Points on a hilly landscape, in no order, each with its height.
From any point a climber takes the steepest step (rise divided by distance) to one of its 2 nearest points. It stops when none of these is higher. Distance is the straight distance between rows; heights are no part of it.
lafup: [129 116 129  88 104 171  89  82 154  42  39 132 106 178  98 165 135 124
 114 101 127  81 118 137 125 161 158  47 125 128 206 110 106 110 155 115
  87 131 199 158 116 156 108 106 125 121 138 160 135 132 123]  (h 2.80)
puvim: [157  96 143 112 106 186 141  70 168  94  79 147 134 122  80 160 118  98
 126 151 121  97 185  74  78 133 106  74 139 150  94  71  62 166  94 102
 122 119 129 119 114  99 162  97 126 130 146 120 157 103 136]  (h 5.60)
Bobur: [157 127 208 151 105 168 120 188  75 185  99  94 136 159 163 162  75 167
 121 103  97 151 143 146 149 104 134 172  99 146 166  86  87 155 161 175
 148 160 144 102 109 111  84 158 106  89  98 124 114 134 114]  (h 5.37)
Demek: [108 129 125 164 109 104  75 152 140 115 150 157 150 114 176  94 161 136
 176 109 146 147 113 117  95 153 132 123 105 107 150 158 129 153 124 183
 130 158 134 134 125 158 122 118 116  74 125 141 127 173  94]  (h 5.86)
voge: [ 94 117  83 172 134 128 123  73 182 115 183 177 104 102 121 100 174 169
 109 121 129 107 115 140 103 171  81 104 121 101 129 192 139  77 116 101
 104  78 146 159 120 139 162 128 125 168 151 175 114 149 113]  (h 2.18)
zipem: [119 104 111 101 119 170 166  64 126 135 163 132 161 129  78 149 119 120
  78 159 131 130 148 149  82 103 129 105 111 130 110 138  87 111  97 122
 126  92 140 142  88 125 124  84 103 109 145 152 131 123 156]  (h 7.30)
voz: [109  91 101 143  71 142 148 140 162 153  86 165  75 144 135 114 104 122
  82  64 121 157 121  89  72  88 173 115 138  92 132 109  95 148 151 128
 180  90 169 104  99  86 182 119 116 170  79 110  99 104 116]  (h 4.87)
pil: [141 148  99 117 138 121 116 161 106 133 112 161  85 150 142 132 104 126
 165 124 156 157 133 109 149 131 128 143 139 173 160  91 172 133 104 134
 160 140  97 133 168 135 129 169 141 146 181  75 118 116 130]  (h 4.46)
fegeg: [114 139 108  75 141 131 180 100 103 149 151  88 127  96 102 158 101 102
 134 152  87 109 148 153 171 148  93 120 121 122 134 183 130 154 179 141
  80 125 141  89 128  91 122  84 130  75 118 171 107  73  77]  (h 2.78)
fosut: [ 95 133 113 107 145  89 171 102 133 126 198  83 154  84 145 133 108  74
 156 166 107 135 135 166 180 146 115 161 138  87 101 169 151 158 151  96
  96 130 136  82 120  95 135  76 147 100  77 114 130  60  97]  (h 3.28)
pog: [121 133  90 164  95 121  64 139 153  90 150 146 175 149 188 111 138  88
 201 159 150 165 132  89 100 134 109  90  91 140 119 101  96 172  76 174
 146 168 128 153 140 154 120 134 110  97 128 111 164 159 117]  (h 6.86)
Zoze: [123  83 112 143 130  95 125 104 152 130  86 179 102  84 114 101 172 195
 115  75 102  94 113 128 105 183  80 110 172 103 126 158 164  95 127 111
 100 116 146 134 125 156 123 114 147 171 163 166 107 172  90]  (h 2.59)
kugo: [132 128 162 164 151 128  88 130 132 132 133 173 153 112  84 134 116 184
 120 160 123 126 118 149 153 137 139 163 164 129  89 105 147  99  98  83
 128 117 116 164 145 183 112 130 123 166 178 104 142 147 149]  (h 5.16)
Pori: [103  89  64 144 139  75 126 111 119 162 107 183  64 105 145 113 136 150
 157  78  93 117 140 141 130 175  47  99 141 100 121 168 196 127 128 141
 120 141 145 118 147 150 148 124 151 138 138 110  67 139  73]  (h 3.07)
funef: [ 81 172  61  97 111 154 148 131 107 139 202  77 180 108 112 132 147 114
 152 207 167 134 143 153 119  84  92  96 117 119 141 233 110 129 151 149
  67 107 103 142 119  90 120  94 138  66 132 181 142  98 148]  (h 3.84)
miko: [110  93 135  69 132  99 168 107 123 101  80  79 110 153  92  97 183  83
  89  82 133 148 110 139 153 147 153 113  94  92 122 130 173 143  82 174
 123 124 130 144 136 161  93 108 109 103 144 153  94 136 120]  (h 0.77)
lav: [149 111 115 167 134 113 145 111 176  98 137 157 100 104 103  98 150 113
  86 135 144 133 140  94 110 156 136  81 116 118  68 129 162 134  73 106
 153  71  99 173 143 135 175 132 122 168 164 142 144 111 118]  (h 3.80)
dez: [137 132 104 189 106 140  73 131 148  87 102 163  94 135 144  65 196 176
 130  71 117 142 129 114 136 171 166 104 122 104  98 143 125 104  89 128
 116 118  76 175 171 144 100 113 145 164 117 118 112 187 161]  (h 3.42)
digo: [142  73 141 142 149 100 136 121  40 233 152 160 155 155 136 107  93 129
 141  80 157 147 131  99 105  62 105 116 124 126 112 135 168 130 118 203
 131 203 160 168 116 182 104 148  82 102  88 133 127 131 162]  (h 3.35)
vokot: [171 122 149 127 154 143  83 110 122  88  77 160 118 110 128 151 118 185
 122  84  67  52 120 145 136 139 132 108 148 172 167 126  97 115 153  84
  94 161 132 114 151 132  95 158 126 155 141 152 121 155 138]  (h 4.04)
zata: [114 170 183 167 153 160 132 111  99 165 121 142  88 166 113 147  92 112
 127 108 149 135 102 104 170  57 153 125 125 175 150  89 134 128 130 146
 146 122 127 133 153 186 146 146 110 154  77 126 132 113 170]  (h 6.07)
tebor: [162  89 110  87 115 138 159 115 123 146 104 148 154 117  84 125 147 113
  90 140 136 139 156  95  56 132 146 105 141 118  99 100  82 163 110 128
 128 121 103 126 100  87 147  83 126 117 161 121 132 147 153]  (h 6.34)
Tavav: [ 99 144 129 147 145 130  76 129 116 149 161 165 200 123 110 148  94 167
 182 201 126 145 125 144 139 103 103 188 152 144 111  78 102 103  88  94
 117 176 120 127 125 163  98 129 136 149 146  66 141 150 161]  (h 6.01)
vadem: [143 185 132  72 120 155 163 159 122  84 113  87 116 129 155 140 155 154
 128 130 115  89 147 141  98 202 136 130  92 144 191 167 126 140 150 113
 103 107  93 120 150  38  96 166 100  53 154 146 113 112  86]  (h 4.03)
ter: [158 114 153 177 143 107 100 144 100 150 117 101 131 107 124 113  95 137
 173 109 104 132 104 135 210 103  73 104 152 131  95 148 159 127 135 162
 131 160 107 122 150 150 114 140 153 152 119 142 136 130 129]  (h 5.07)
Rigib: [137 112 162  54 137 129 150 123 150  95  69 152 179 130 100 162 146 154
 148 152 140  73 162 115  69 150  90 123 161 140 144 124 128 148 110  76
  77 165 154 130 104 126 128 113 128 100 198 143 189 110 120]  (h 4.55)
pova: [150  79 108 111 133 143  83 100 158  70  62 121  94 127 122 131 158 162
  97  83  79  50 116 167 132 156 113  88 120 126 173 154 125  78 112  84
  85 131 137 142 160 135  98 163 148 144 155 154  83 148 142]  (h 3.63)
ganug: [118 103 122  92 123  61 196 143 150 143  99 113 170 121 106 100 146  79
  95 124 160 151 129  56  65 140 145 156  85  83 142  94 123 147 132 113
 176 106 121  77  59  89 197 136 108 132 183 177 128 143  79]  (h 2.84)
lago: [133 182 131 133 159 176 148  76 108 134 159 125 102 158  96 157  76 127
  94 150 127 121 118 110 155  97 132  90  93 173 123  90  95  85 117 137
 135 100 102 156 137 149 129 155 115 157 128 120 135 130 170]  (h 5.48)
rusu: [184 154 126 123 187 124 113 113 103  98 117  89 109  76 123 119 130 121
 136 118  71  82 115 150 180 149 134 113 110 164 116 131  97 113 155 115
  86 143  52  95 146 102 105 133 164 143 112 142 100 174 153]  (h 2.01)
vugu: [ 77 158 145 118 119 178 157 121 127 161 101 131  50 141 134 150 123 165
 112  76 124  94 154 137 117  90 101 129 143 146 161 174 152 125 113 110
 130 114 131 106 155 124 150 143 121 142  97 128  98  86 111]  (h 7.72)
vuvis: [ 78 143 137 115 116  90 156 115 170  90 108 108 147 126 146  91 135 106
 152 105  83 124 103  88 170  91  84 120 131 125 110 152 123 143 128 121
 122 146 147  75 113 104 159  98 146 151  64 151 152  92  97]  (h 5.03)
pibo: [102 151 148 148 124 132 177 114 119 135 131 100 126  93 153  92 131 117
 161 109 129 129 130  93 112  83  97 123 141 125 116 156 111 146 105 145
 138 154  97  83 117  96 164 129 144 137  47 125 132 119 142]  (h 5.75)
fikil: [161 152 172 139 113 190 104 166  93 154  97  70 140 136 151 200  89 122
 138 150 137 127 156 132 153 141  91 134  97 143 161 117  92 169 141 177
 152 146 126 107 122  97  91 153 113  70 157 130 125 127 114]  (h 4.94)
lifig: [171 147 145 145 153 131  63 132 140  84  77 189 138 139 102 132 144 206
 128 143 110  96 113 131 142 158 131 123 154 166 127  93 119  87 105  84
 101 134 100 158 134 150  84 155 142 160 212 137 136 175 148]  (h 4.54)
Laru: [142 125 155 234 174 124 115  98 118 187 180 129 126 111 112 140 118  91
 149 140 170 120 114  68 139 106  93 101 107  99  96 120 139 104 103 129
 165 108  84 146 120 158 179 166 107 145 100 141 143 146 167]  (h 4.99)
dob: [159 189 128  72 119 170 163 138 129  72 118 110 148 154 129 159 132 114
  93 171 148 114 159 123  80 177 170 104  90 173 177 119 110 138 139 102
 129  99 117 151 124  69 123 149  96  80 176 150 166 101 107]  (h 3.65)
Dil: [127 160 143 162 121 170 149  91 139 113 145 150  93 138 122 148 100 154
 104 140 128 102 168 120 117 149 129 118 154 123  85 106 125 116  94  52
 132  69 124 175 148 133 146 159 101 174  86  73 179  83 164]  (h 4.85)
rase: [123  89 152  56 161 101 153  94 181   6 129 109  97 111 141  88 186  85
 136 132 120  92 112 152 140 215 168 118 140 106 120 103 136 144 118  93
  73  95 204 131 147 133 106 119 141 112 101 141 150 130 123]  (h 1.35)
vas: [189 105 161 100 160 138 145  94 136  62 125  75 142  92 110 115 132 105
 118 148  87  93 111 131 153 141 115 104 107 145  80 104  86 132 124 112
 108 121  99 140 140 106 113 144 148 142 109 146 172 140 168]  (h 1.79)
vires: [197 178 139 123 176 101 121 172  81 158 120  81 125  66 156 109 107 120
 161 128 113 106 113 144 183  95 140 143 152 152 135 152 138 135 198 142
 110 166  46  89 144  82 136 155 167 119  95 143 122 133 152]  (h 2.27)
foge: [155 198 114 132 119  95 131 189  99 137 169  90 165 112 155 120  82 123
 154 168 139 147 119 139 179 108 135 141 147 161 144 155 149 127 188 136
 146 148  86 109 127  83 140 147 160 129 113 121 148  92 122]  (h 2.54)
goso: [156 107 122 153 106 163  81 154 178  91 126 150  88 124 140 168 127 106
  79 145 138 132 114 171 148 144 230 134 145 148 134 121 120 143 175 114
 143  70 159 145 178 135 123 102 135 160 148 115 114 131 131]  (h 7.46)
lilil: [121 133 105 115 184 121 111 108  93 147 179 146 145 100 131  99 159 145
 165 151 141 136 111 190 121 118 119 153 105 126 122 175 145 115 118 138
  73 164 104 182 147 159  80 143 129  98 135 129 124 147 147]  (h 5.34)
saguz: [128 140 106 114 111 146 164 132  57 168 153 141 122 167  98 141 108 158
 134 143 154 154 129 115 123 132  99 109 153 133 112 131 140 116 155 197
 134 126 153 182 122 185  87 121 139 124 127 129 146 141 153]  (h 4.29)
pek: [ 90 188  99 132  98 167 131 135 131 115 183 101 186 117 110 140 115 157
 141 210 138 117 135 144 129  92  47  97 127 148 120 181 100 106 129 113
 109 106 121 149 131 108 128 127 136 140 124 156 175 103 123]  (h 3.32)
numak: [103 181 111 107 147  67 138 172  95 170 116 177 176 133 129 101 126 165
 175 115 139 144 104 109 149 117 106 147 155 176 168 146 163 133 138 173
 114 178 113  90 102 156 120 103 142 115 172 153 119 148  87]  (h 3.58)
Gamo: [122  99 155  82 131 106 181 120 143 143  24  65  74 151  64 100 166 111
  68  66 113 120 136 118 161 146 145 131 100  74 119 115 174 116 102 117
 144 100 103 105 113 108 133 119 127 124 156 142  71 125 110]  (h 0.61)
Kunon: [117 176  72 113 129 108  96 164 147  94 142 136  65  97 170 115 154 161
 172 128  89 102 131 138 160 191 115 151 146 145 168 166 145 116 154 109
  91 134  88  69 168  69 141 146 179 132 139  91  51 138  96]  (h 7.47)
gobef: [ 86  99  72 150 148  75  91 108 143 147 136 184  95 113 144 117 133  81
 182 101 121 121 101 107 137 113  89  94 151 128 136 148 173 136 146 155
 120 156 155  93 144 173 176 101 166 138  98 110  68 145 107]  (h 3.67)
rez: [119 120 175 156 112 184 120 112 139 117  77 102  75 152 100 198 135 113
 134 122 136 103 134 107 145 179 107 114 141 106 152  75 103 140 162 136
 158 102 164 104 121 152 141 126 132 160 116 122 141 161 132]  (h 3.90)
mar: [111 100 195  62 139 111 189 111 144  59  86 104  63 111 117  81 189  95
 118  84 121 121 125 159 163 192 196 163 137  91 108 105 167 143 134  98
 103  68 196 107 144 130  73  99 128 113  83 148 122 120 107]  (h 1.14)
Bevo: [136 108 169  93 170  92 140 107 155 163  24 114  61 119  88 142 131  89
 108  55 110 111 140 110 168 128 149 148 106  82 141 115 174 125 144  91
 118 131 123  57 105 126 170 102 124 117 128 136  46 114  84]  (h 0.46)
lavu: [141 114 171 191 154 153 154  93 122 151 167 145 114 115 115 150 135 122
  95 134 167 118 113  85  94 157 129 121 128  97 103  89 106 114 146 126
 154  71 138 159 111 167 170 159 120 157 116 149 172 184 149]  (h 4.50)
Zap: [117 126 130 116 196 105 133  52  89 144 178 178 139 114 114  99 128 106
 132 101 128 131 112 155 120 114 145 116  69 139 118 168 158 125 122 145
  92 156 128 174 118 186 107 126  85  92 122 180 137 125 125]  (h 6.32)
Bor: [ 78 155  93 175 118 145  80  95 134 137 221 150 166 154 138 126 116 115
 160 165 148 168 136 147 128 134 149 144  99  96  91 117 105  99  94 123
 127 126 132 168 111 152 126 118 100 128  58  59 139 125 165]  (h 6.62)
razu: [146 110 125 105 102 126 102 100 170  48  57 134 143 179  67 126 136 133
  76 128 126 121 103 111 131 145 175  44 123 130 132  85 124 114 139 124
 124 111 173 182 112 171 112  93 111 142 180 175 154 154 120]  (h 2.55)
bon: [144 148  73 190 171 138 108  81 126 169 196 176  89  72 145 111 121 160
  84  84  88  95 121 165 120 112 149 125 122 162 131 186 132  86 159 106
 103  81  81 100 147 112 157 128 117 173 131 179  50 161 119]  (h 1.57)
Nege: [116 112 127  78 145 146 148  90 165 107 129 116 117 140 128 163 156  92
 103 117 133  91 121 120  68 150 147 137 119 109 183 124 101 127 148 104
 130 139 172 111  81 109 170 125 114 108 121 147 131 136 125]  (h 3.24)
gubik: [179 182 158 114 147 165 141 181  83 144 125  67 140 109 161 170 106 140
 123 151 105  96 138 165 144 158 133 169 105 153 184 144 106 139 182 133
 135 136  85  82 135  45  87 182 122  54 134 146 121 122  99]  (h 4.48)
zona: [ 65 177 136 145 129 171 152 110 128 152 138 117 109 114 117 152 119 123
 170 135 149 115 130 151 140  76 100 128 160 163 140 183 133 134 134 141
  99 125 130 104 153 129 153  98 151 137  81 128 117  97 146]  (h 6.63)
guko: [174  81 179  67 126 126 151 144 146  78  70 112 166 115 154 164 124 123
 145 156 103  94 164 123  96 160 116 156 151 136 119  82 112 182 115  87
 124 158 155  86 128  72 108 139 130  99 162 120 175 114 100]  (h 4.07)
niveb: [129 119 183 179 120 173 150 115 120 132 113 110 116 151  78 166 116 145
  83 152 137 135 119 118 152 150 124 145 113 124 109  41  89 110 136 129
 182  63 148 126 108 158 143 144 109 179 144 137 126 184 134]  (h 4.17)
bidi: [117 153 146 142 124  99 156 193  72 182 155  93 129 155 133  98 151  94
 138 146 175 189 123 143 184 160 163 187 124 107  97 108 193 141 148 207
 160 120 116 149 143 168 105 121 135 108 110 100 110 146 122]  (h 3.64)
ledak: [116 121 128  45 142 100 164 123 117 143 104 101 140 113 132 144 115  91
 159 113 115 116 126 120 132  94 106 125 152 137 140 155 142 158 156 154
  98 176 130  74 121 104 124  90 146  84 122 138 112  97 108]  (h 2.79)
tob: [165 128  84 141 114 121  64 155 147  86  93 119 134 125 134  69 191 179
 101 100  98 141 102 125 132 150 165 106 104 134 123 159  88  77 102 138
 119 129  66 158 147 103  71 100 152 127 171 146  98 189 150]  (h 3.00)
susu: [131 102 134 111 106 113 127 157 150 101 138 117 166 118 156 141 123 149
 116 162  98 127 143 144 100 166 119 193 134 104 130  96 105 126 128  65
 164 129 149  93 103  74 122 143 131 112 141  92 142 119 100]  (h 3.86)
Rize: [158  94 167 120 125 108 123 129 107 203  97 179 144 143  91 138  66 113
  93  87 120 156 118 128 150  53 183 117 151 148 108 118 141 156 172 166
 119 163 192 128 115 173 125  70 115 129 118 148 129  74 127]  (h 5.95)
lires: [180 105 137  98 149 118 105 159 108 138 113 138 213 121 126 139 130 150
 158 159 142 104 134 115  99 105  93 111 172 152 101 140 109 128 132 132
 104 181  97 157 112 121  94 138 144 103 183 134 204 141 176]  (h 5.29)
Dev: [137 121 129 193  78 178 123 136 167 118 144 163  86 119 148 143 136 136
  74 125 118 158 148 141 128 149 198 122 167 100 102 118  96 139 176  96
 157  39 143 126 135 114 158  95 119 172 108 124 114 121 129]  (h 6.44)
gavor: [119 105  68 144 105 136 134 145  94 140 190 118  81 169 150 138 125 130
 132 149 153 157 129 123  97 175  85 143 119  99 128 102 145  98 119 148
 180 104 131 174 133 130 128 182 137 142 134  73 136 142 132]  (h 4.24)
pefir: [126 135 120 173 109 197 148 120 119 139 173 123  72 133 147 150 115 140
  93 121 127 142 164 177 131 144 165 146 164 105  93 137 109 117 129  86
 148  51 133 168 155 104 125 120 104 159  46  74 136  81 174]  (h 5.52)
tekeb: [144 131 194 173  96 149 165 142  60 199 169 115 146 162 136 140  68 169
  89 122 140 173 143 125 109 109 163 176  99 117 134  89 101 112 123 148
 166 117 174 151 101 144 129 157  74 110  64 110 153  99 134]  (h 5.32)
med: [155  91 141  84 166  98 100 120 166  34 120  79 132 109 130  99 180  91
 132 129 114  73  76 150 159 167 138 125 121 119 129 115 126 117 126  97
  95 133 135 146 161 147 110 153 174 145 117 146 145 159 151]  (h 1.58)
Dof: [123 126 129 125 107 123 154 123 130 159 114 154 146 147 125 130  87 113
  93  99 116 163 130  96  91  82 174 126 132 134 110 106  94 158 150 134
 152 131 167  97  90 117 148  89 106 141  97 129 146  88 121]  (h 5.47)
bolaz: [ 84 123 131 146 134  87 126 105 144 138 110 175  98 121 147 124 107 118
 154  89 103 108 118  83 143  92  69 100 149 137 124 143 164 128 134 109
 146 158 168  98 139 142 173 130 137 163  79 120 130  86  98]  (h 4.32)
gesup: [145 214 135 110 165 102 118 180 100 151 109 178 142 131 139 137  96 158
 157 141 157 138 137 129 162 153 144 157 154 199 175 130 192 141 136 130
 110 134  81  99 128 123 114 155 132 106 207 128 134 107  94]  (h 3.99)
Sib: [162 108 150  76 107 115 198 163 142 129  45 106 163 129 119 130 113  91
 103 133 142 151 166  66  76 148 161 146 107  92 140  82 114 197 140 115
 157 117 109  85  79  44 157 112  92  93 182 156 153  87  70]  (h 3.09)
Fom: [155 150 153 154 102 155 125 134 157 103  96 121 128 145 103 120 144 164
  72 142 118 123 162 112 116 138 140 115 133 120  90 130 139  97  95  47
 141  69  88 166 131  99 145 134 115 175 144 122 156 107 138]  (h 4.31)
momir: [101 201 111 120 112 107 133 156 104 118 195 115 224 143 129 120 103 143
 161 201 134 159 113 145 158  86 115 143 132 154 125 155 133 128 170 128
 111 149 130 151 108 135 111 105 130 130 117 150 183  93 120]  (h 2.90)
tugad: [103 165  47 144 115  98  91 169 110 121 167 147  99 113 184  97 110 190
 186 148  85 147 126 165 180 125  80 167 154 150 137 149 148  97 135 108
 112 163  92 103 154 103 115 148 187 164 132  47  80 114 115]  (h 6.08)
bagog: [121 112 130 191 113 169  75  98 188 105 116 153  61 149 147 202 138  83
 150 115 143  92 135  82 124 164  89  56 118  90 157 124 129 133 149  99
 144  88 157 117 127 152 191 132 119 159 119 116 119 130 124]  (h 3.51)
zazi: [141  86 148 167 121 139  84 152 161 110 111 131 120 113 158 112 150 146
 138 112 134 118 125 139 113  90 123 131 149 127 113 144 127 132  83 132
 138 147 114 139 171 135 137 171 144 151 109 107 141 146 155]  (h 4.49)
Kuz: [101 124  69 172  85 112 110 157 130 107 204  97 142 127 189  94  93 142
 151 175 103 178 132 162 162 111  89 168 124 121 106 127 123 116 106 119
 178 141 113  99 151  93 124 163 153 154 107  57  97 122 113]  (h 5.09)
luzos: [134 125 125 114 109 105 128 173  82 147 129  86  89 160 159 106 151  94
 133 103 159 157 107 106 133 130 161 148 123 110 134 106 129 137 169 202
 165 136 113 143 128 135 115 138 160 113  85 115 119 171 154]  (h 4.00)
butop: [100 105 154 144 105 141  86 134 164 156  96 128 140 133  94 147 107 109
 130 114 142 159 121 142 167  55 140  98 153 141 116 167 148 163 122 152
 125 144 168 120 151 175 120  59 118 119 140 149 128  74 118]  (h 7.22)
Pila: [110 149 158 162 126 153 169 148 100 176 119 121  69 125 141 137  89 163
 108 100 145 146 130 137 150  63 121 160 149 168 139 112 141 137 117 136
 172 109 120 103 177 132 151 176 135 176  83 117  97  98 137]  (h 6.76)
tes: [151 115 146 118 157  81 120 147  82 199 145 161 200 144 117 142  70 130
 167 155 126 152 121 113 152  87 120 175 155 139  97  68 141 124 117 121
 143 200 123 121  94 159 121 130 119 143 138  73 154 120 156]  (h 7.02)
mul: [132  87 164 129 124 110 123 147 126 106 142 123 174 129 146 115 155 124
 124 133 139 128 106 143 108 129 128 155 132 111 114 139 136 141 121 154
 141 151 153 135 125 151 103 137 118 113 130 157 171 151 128]  (h 5.11)
nenep: [139 127 117 181 140 159  56 120 153 111 136 142 121 104 120 165 147 102
 181 142 153  90 118 111 125 163  72  66 138 116 143 161 109 134 155 124
 108 117 127 137 136 154 157 121 150 132 134 139 138 155 144]  (h 3.08)
koli: [111 129 133  71 131 137 145 111 174  97 106 147 119 118  97 154 108 100
 124 161 113 121 136 141 123  89 163 148 161 177 115  78 113 152  91  78
 129 142 132  94 158 117 143 114 157 168 145  72 131  81 148]  (h 4.42)
Pafid: [116 128 129 122 107 148 127 157  53 197 140 116 116 166 136 128 105 162
 152 107 159 146 137 142 120  60 106 149 143 133 143 160 160 118 134 211
 133 190 154 181 140 168  80 146 119 101  79 105 128 118 161]  (h 3.79)
rusen: [201 100 144 118 168  84  83 166  82 183 132 131 194 138 147 130  89  82
 185 149 165 132 123 109 147 101 101 130 154 142 101 100 157 146 139 170
 132 204 114 129 111 158 100 159 132 106 183 105 187 133 176]  (h 6.09)
pef: [126 122 144  87 166 144 181  59 112 124 143 137 100 154  91 130 118  83
  67  90 140 131 124 145 107 108 188  90  75 141 145 141 131 136 133 157
 106 128 157 180 112 173 109 112  75  81 119 188 136 106 143]  (h 7.37)
rubi: [109 126 129 122 149 109 123 136 137 158 125 133 111 108 167 118 106  73
 169 104 147 132 129 117 122  50 147 145 137 143 133 132 151 170 102 120
 148 180  98  89 141 109 167 138 133 124  85  72 123  73 143]  (h 5.02)
posik: [100 151 113  65 151 138 194  47 149 108 123 133 111 151  54 103 136 123
  58 112 114 105 130 131 105 127 131  68 102 141 127 141 116 100 100 123
  95  97 129 164  91 142 124 106  99 120 138 172 140  94 151]  (h 8.57)
Kazeg: [154 133 150 180 117 121 123 142  71 192 158  75 156 120 148 111  72 163
 101 101  81 146 114 133 168  80  86 129  97 118 116 165 106  99 174 172
 150 153 126 116  82  98 115 132 104 119  71 155 126 123 102]  (h 6.67)
Dirib: [131  99 117 132  99 128  73 111 170  74  87 106 159 156  93 108 143 161
  79 125  76 114  91 140 139 122 142  89  86 139 134 122  76  82 113 126
 126 122 132 150 116 131  84 111 127 147 171 171 117 184 128]  (h 2.66)
ranez: [101 131 126 165 126 133 168 137  97 178 189  79  99 129 149 141 141  85
 129 148 187 176 147 137 129 174 112 160 101  74 104 118 159 137 116 178
 171  82 116 145 124 142 147 142 130 112 107  98 104 146 126]  (h 3.81)
Kizep: [139 139 140 133 104 150 141 150  87 160 162 151 113 156 129 174  86 167
 104 141 149 150 138 148 111 151 140 160 133 146 165  94 122 122 175 151
 163 113 177 156 125 152 114 150  99 114 136 120 151 134 116]  (h 4.80)
rumo: [170 155 157 104 105 143 171 171 135 133 112  79 193 112 132 163 127 104
 101 181 165 115 157 107  61 132 141 144 120 137 144 115  95 172 131 101
 147  97  88 100 113  35 160 151 112  87 176 173 173 102  87]  (h 3.36)
Rodat: [107 114 122 112 118 161 164  66 165 111 146 132 152 119 111 137  90  62
 127 167 118 140 160 111  97  88 137 115 140 153  69  68  77 181  67 101
 130 115 144 108 138 126 164  93 129 148  92  81 165  83 159]  (h 4.96)
vofak: [140 100 117 192 107 132  73 130 155 118 147 160 173 100 109 140 144 155
 162 186 144 137 130 108 109 153  56  86 152 115  85 138 104 145 113 132
 123 107 133 132 134 143 141 102 146 150 179 132 160 159 118]  (h 2.92)
bideg: [153 155 112 118 149 129 129 113 137 101  98 162 115 142  97 120 100 133
 106 121 130 137 127  93 125  96 153 102 104 189 126  75 123 131  77 115
 142 128  85 143 158 137 121 159 121 162 180 116 127 132 132]  (h 4.93)
zere: [131  72 164 133 148  79 175 132  83 214 123 133 158 146 134 105 143  67
 152  96 198 135 111  75  85  63 108 140 121  98 106 117 165 150 115 182
 165 184 162 145 113 186 140 150  98 107 129 165 157 126 156]  (h 2.99)
Digir: [128 172 102  87 171  78 129 141  96 162 105 120 150 101 132 104 116 112
 185 117 112 132 119 154 173  78 126 140 143 180 136 172 164 150 146 187
  68 192  92  82 133 127 119  94 163  91 132 143  79 133 113]  (h 3.18)
Kidu: [128  70 146  69 145  88 191 113 149 127  82  99 137 128  96 121 169  96
  76  97 149 123  96 101  92 127 162 150 102  93 171  95 124 123 153 146
 152 122 158  96  70 128 158 113 118 118 172 190 112 169 106]  (h 2.96)
kun: [101 138 104  66 115 141 137 131 148  90 152 115 121 132 166 143 162 123
 123 127 123  95 129 156  60 166 136 154 101 122 210 161 116 120 119 102
 115 150 140 110 123  66 131 163 116  65 143 121 104 132 104]  (h 3.60)
lil: [130  97  82  56  90 147  75 115 175  44  51 156 104 159 106 137 162 185
 121 126 100  70 127 175 126 178 129  85 141 129 205 155 127  91 150  80
  53 136 175 168 149 129  94 121 135 126 196 151  99 126 106]  (h 3.19)
kat: [ 89 118  57 139 109 120  56 109 173  88 180 159 150 133 159 130 146  99
 179 171 124 146 131 121  99 138 107 112 106 109 119 128 111 135 107 117
 112 152 148 147 111 133 134 106 142 126 125  70 137 133 131]  (h 8.50)
nasor: [ 77 162  86  81 109 110 105 144 183  47 129 111  94 115 122 126 178 130
 164 154  97 105 111 127 160 193 109 126 106 132 185 144 134 130 118 110
  77 116 120  82 159 114 144 112 166 129 168 129  73 153  91]  (h 6.31)
Mig: [ 80 125 127  97 106  92 162 121 157 112 180 126 179  98 149 115 139 112
 129 141  99 155 144 171 126 124 190 184 144 101 107 142 118 153 119  89
 113 120 162  87  99  93 126  51 113 103  77 106 132  86 105]  (h 3.85)
zetu: [110 101 104 142  74 114 119 167 150 148 119 124 100 155 156  84 160 108
 106  82 160 168 113  93  76 135 189 138 117  68 147 113 100 135 164 169
 183 110 139 126  79 110 163 118 139 132  88 118 114 152 129]  (h 4.38)
birol: [122 122 121 180 122 133  80 167 142  89 119 190  88 130 176  92 160 194
 148 108 128 137 131 130 132 134 141 152 171 159 119 123 145 111  77 100
 140 121 100 156 207 162 102 174 142 193 139  91 118 166 140]  (h 3.94)
pud: [132 105 134 176 107 132 138 141 155 125 104 154 126 121 126 137 165 121
 141 142 194 131 156  71  59 159  88  92 148 111  90 140 153 151  88 131
 147  98 124 162 135 144 176 143 130 135 177 142 170 129 107]  (h 3.37)
nabi: [101 124 146  36 139 116 181 108 126  69 100  81 100 149 120  97 196 107
 119  94 117 118 119 167 142 165 171 132 116 111 151 155 151 149 126 159
  63 118 163 137 136 142  72  91 121  72  91 171 112 130 126]  (h 0.94)
Miga: [117 146  85 209 156 132 125  91 123 171 196 154  80 106 133 113 140 162
 106 111 114 123 143 140 125 156  94 141 120  95 113 163 150  63 127 100
 133  78  81 144 133 132 165 153 128 168 128 122  75 156 135]  (h 1.84)
rogo: [130 141  92  80 144 144 123 154 101 146 147 100 174 100 125 130 179 144
 144 160 148 107 127 170  93 118 108 115 130 131 158 221 124 108 149 152
  60 155 101 150 126 110  85 104 143  55 153 168 122 151 164]  (h 4.47)
kefan: [122 119 119 182 125 116 144 129  96 154 173 153  93 171 146 114 118 145
 122 117 160 178 135  82 121 161 135 176  92  84  86  43 164  96  74 136
 188 121 128 173 136 163 136 190  92 150 124  56 126 156 144]  (h 3.78)
runu: [156 143 121 161 126 109  80 142 102 138 118  95 156 129 148 108 109 170
 132  88  85 122  91 147 183  89  89 106 109 151 134 167 109  89 160 161
 119 169 109 122 121 136  80 146 130 124 113 173 109 172 120]  (h 5.79)
vus: [172 128 152 147 112 122 146 174  60 206 138 111 168 158 142 133  43 181
  74 126 104 172 133 118 140  98 125 165  92 130 129  79  73 100 151 151
 175 136 129 111  78 102 111 149 104 129 113 127 116 139 116]  (h 5.88)
lolud: [121 112 118 147  90 134  66 158 166 140 123 147 111 131 117 131 127 120
  98 121 127 163 109 154 164  77 200 130 178 143 105 150 149 136 136 124
 146 106 153 138 155 165 135  78 148 172 138 105 102 101 140]  (h 9.20)
bofe: [103 122  98 118  87 103 134 177 128 132 160  71 189 122 142 102 121 153
 128 182 108 182 141 170 146 130 115 201 133  99  96 124 127 110  94 100
 151 123 105 114 100  79 105 111 141 116 124  68 111 113 121]  (h 4.40)
rone: [105 135 146 214 132 136  96 125 142 166 216 112 159 141 160 144 126  72
 153 162 184 143 126 115 127 102 118 147 102  78 102 113 129 102 106 138
 183 123 126 150 109 151 174 160 102 128  79  92 162 126 160]  (h 5.62)
nase: [ 89 128 140 104 136 111 140 131 146 104 140 144 120 107 146 110 147 105
 141 123 126 151 132 165 123 110 195 186 143 133 122 112 140 146  90 101
 133 133 139  97 140 124 131 115 138 138  97  77 109 112 136]  (h 4.39)

Where does a climber stop that starts at each point below?
ledak => vugu
vofak => lolud
Dirib => kat
vires => posik
nenep => kat
bidi => lolud
fegeg => posik
Gamo => posik

Call two points neighbours if one is among the 2 nearest of the other. Go from one point of each pair to the other, from neighbour to neighbour, staying as high as possible. Name the lowest point that can't be avoided.
vadem / vugu => Bevo
kat / vus => zazi
lolud / tes => vofak
posik / vugu => nase
lolud / gavor => bidi
Kunon / tes => susu
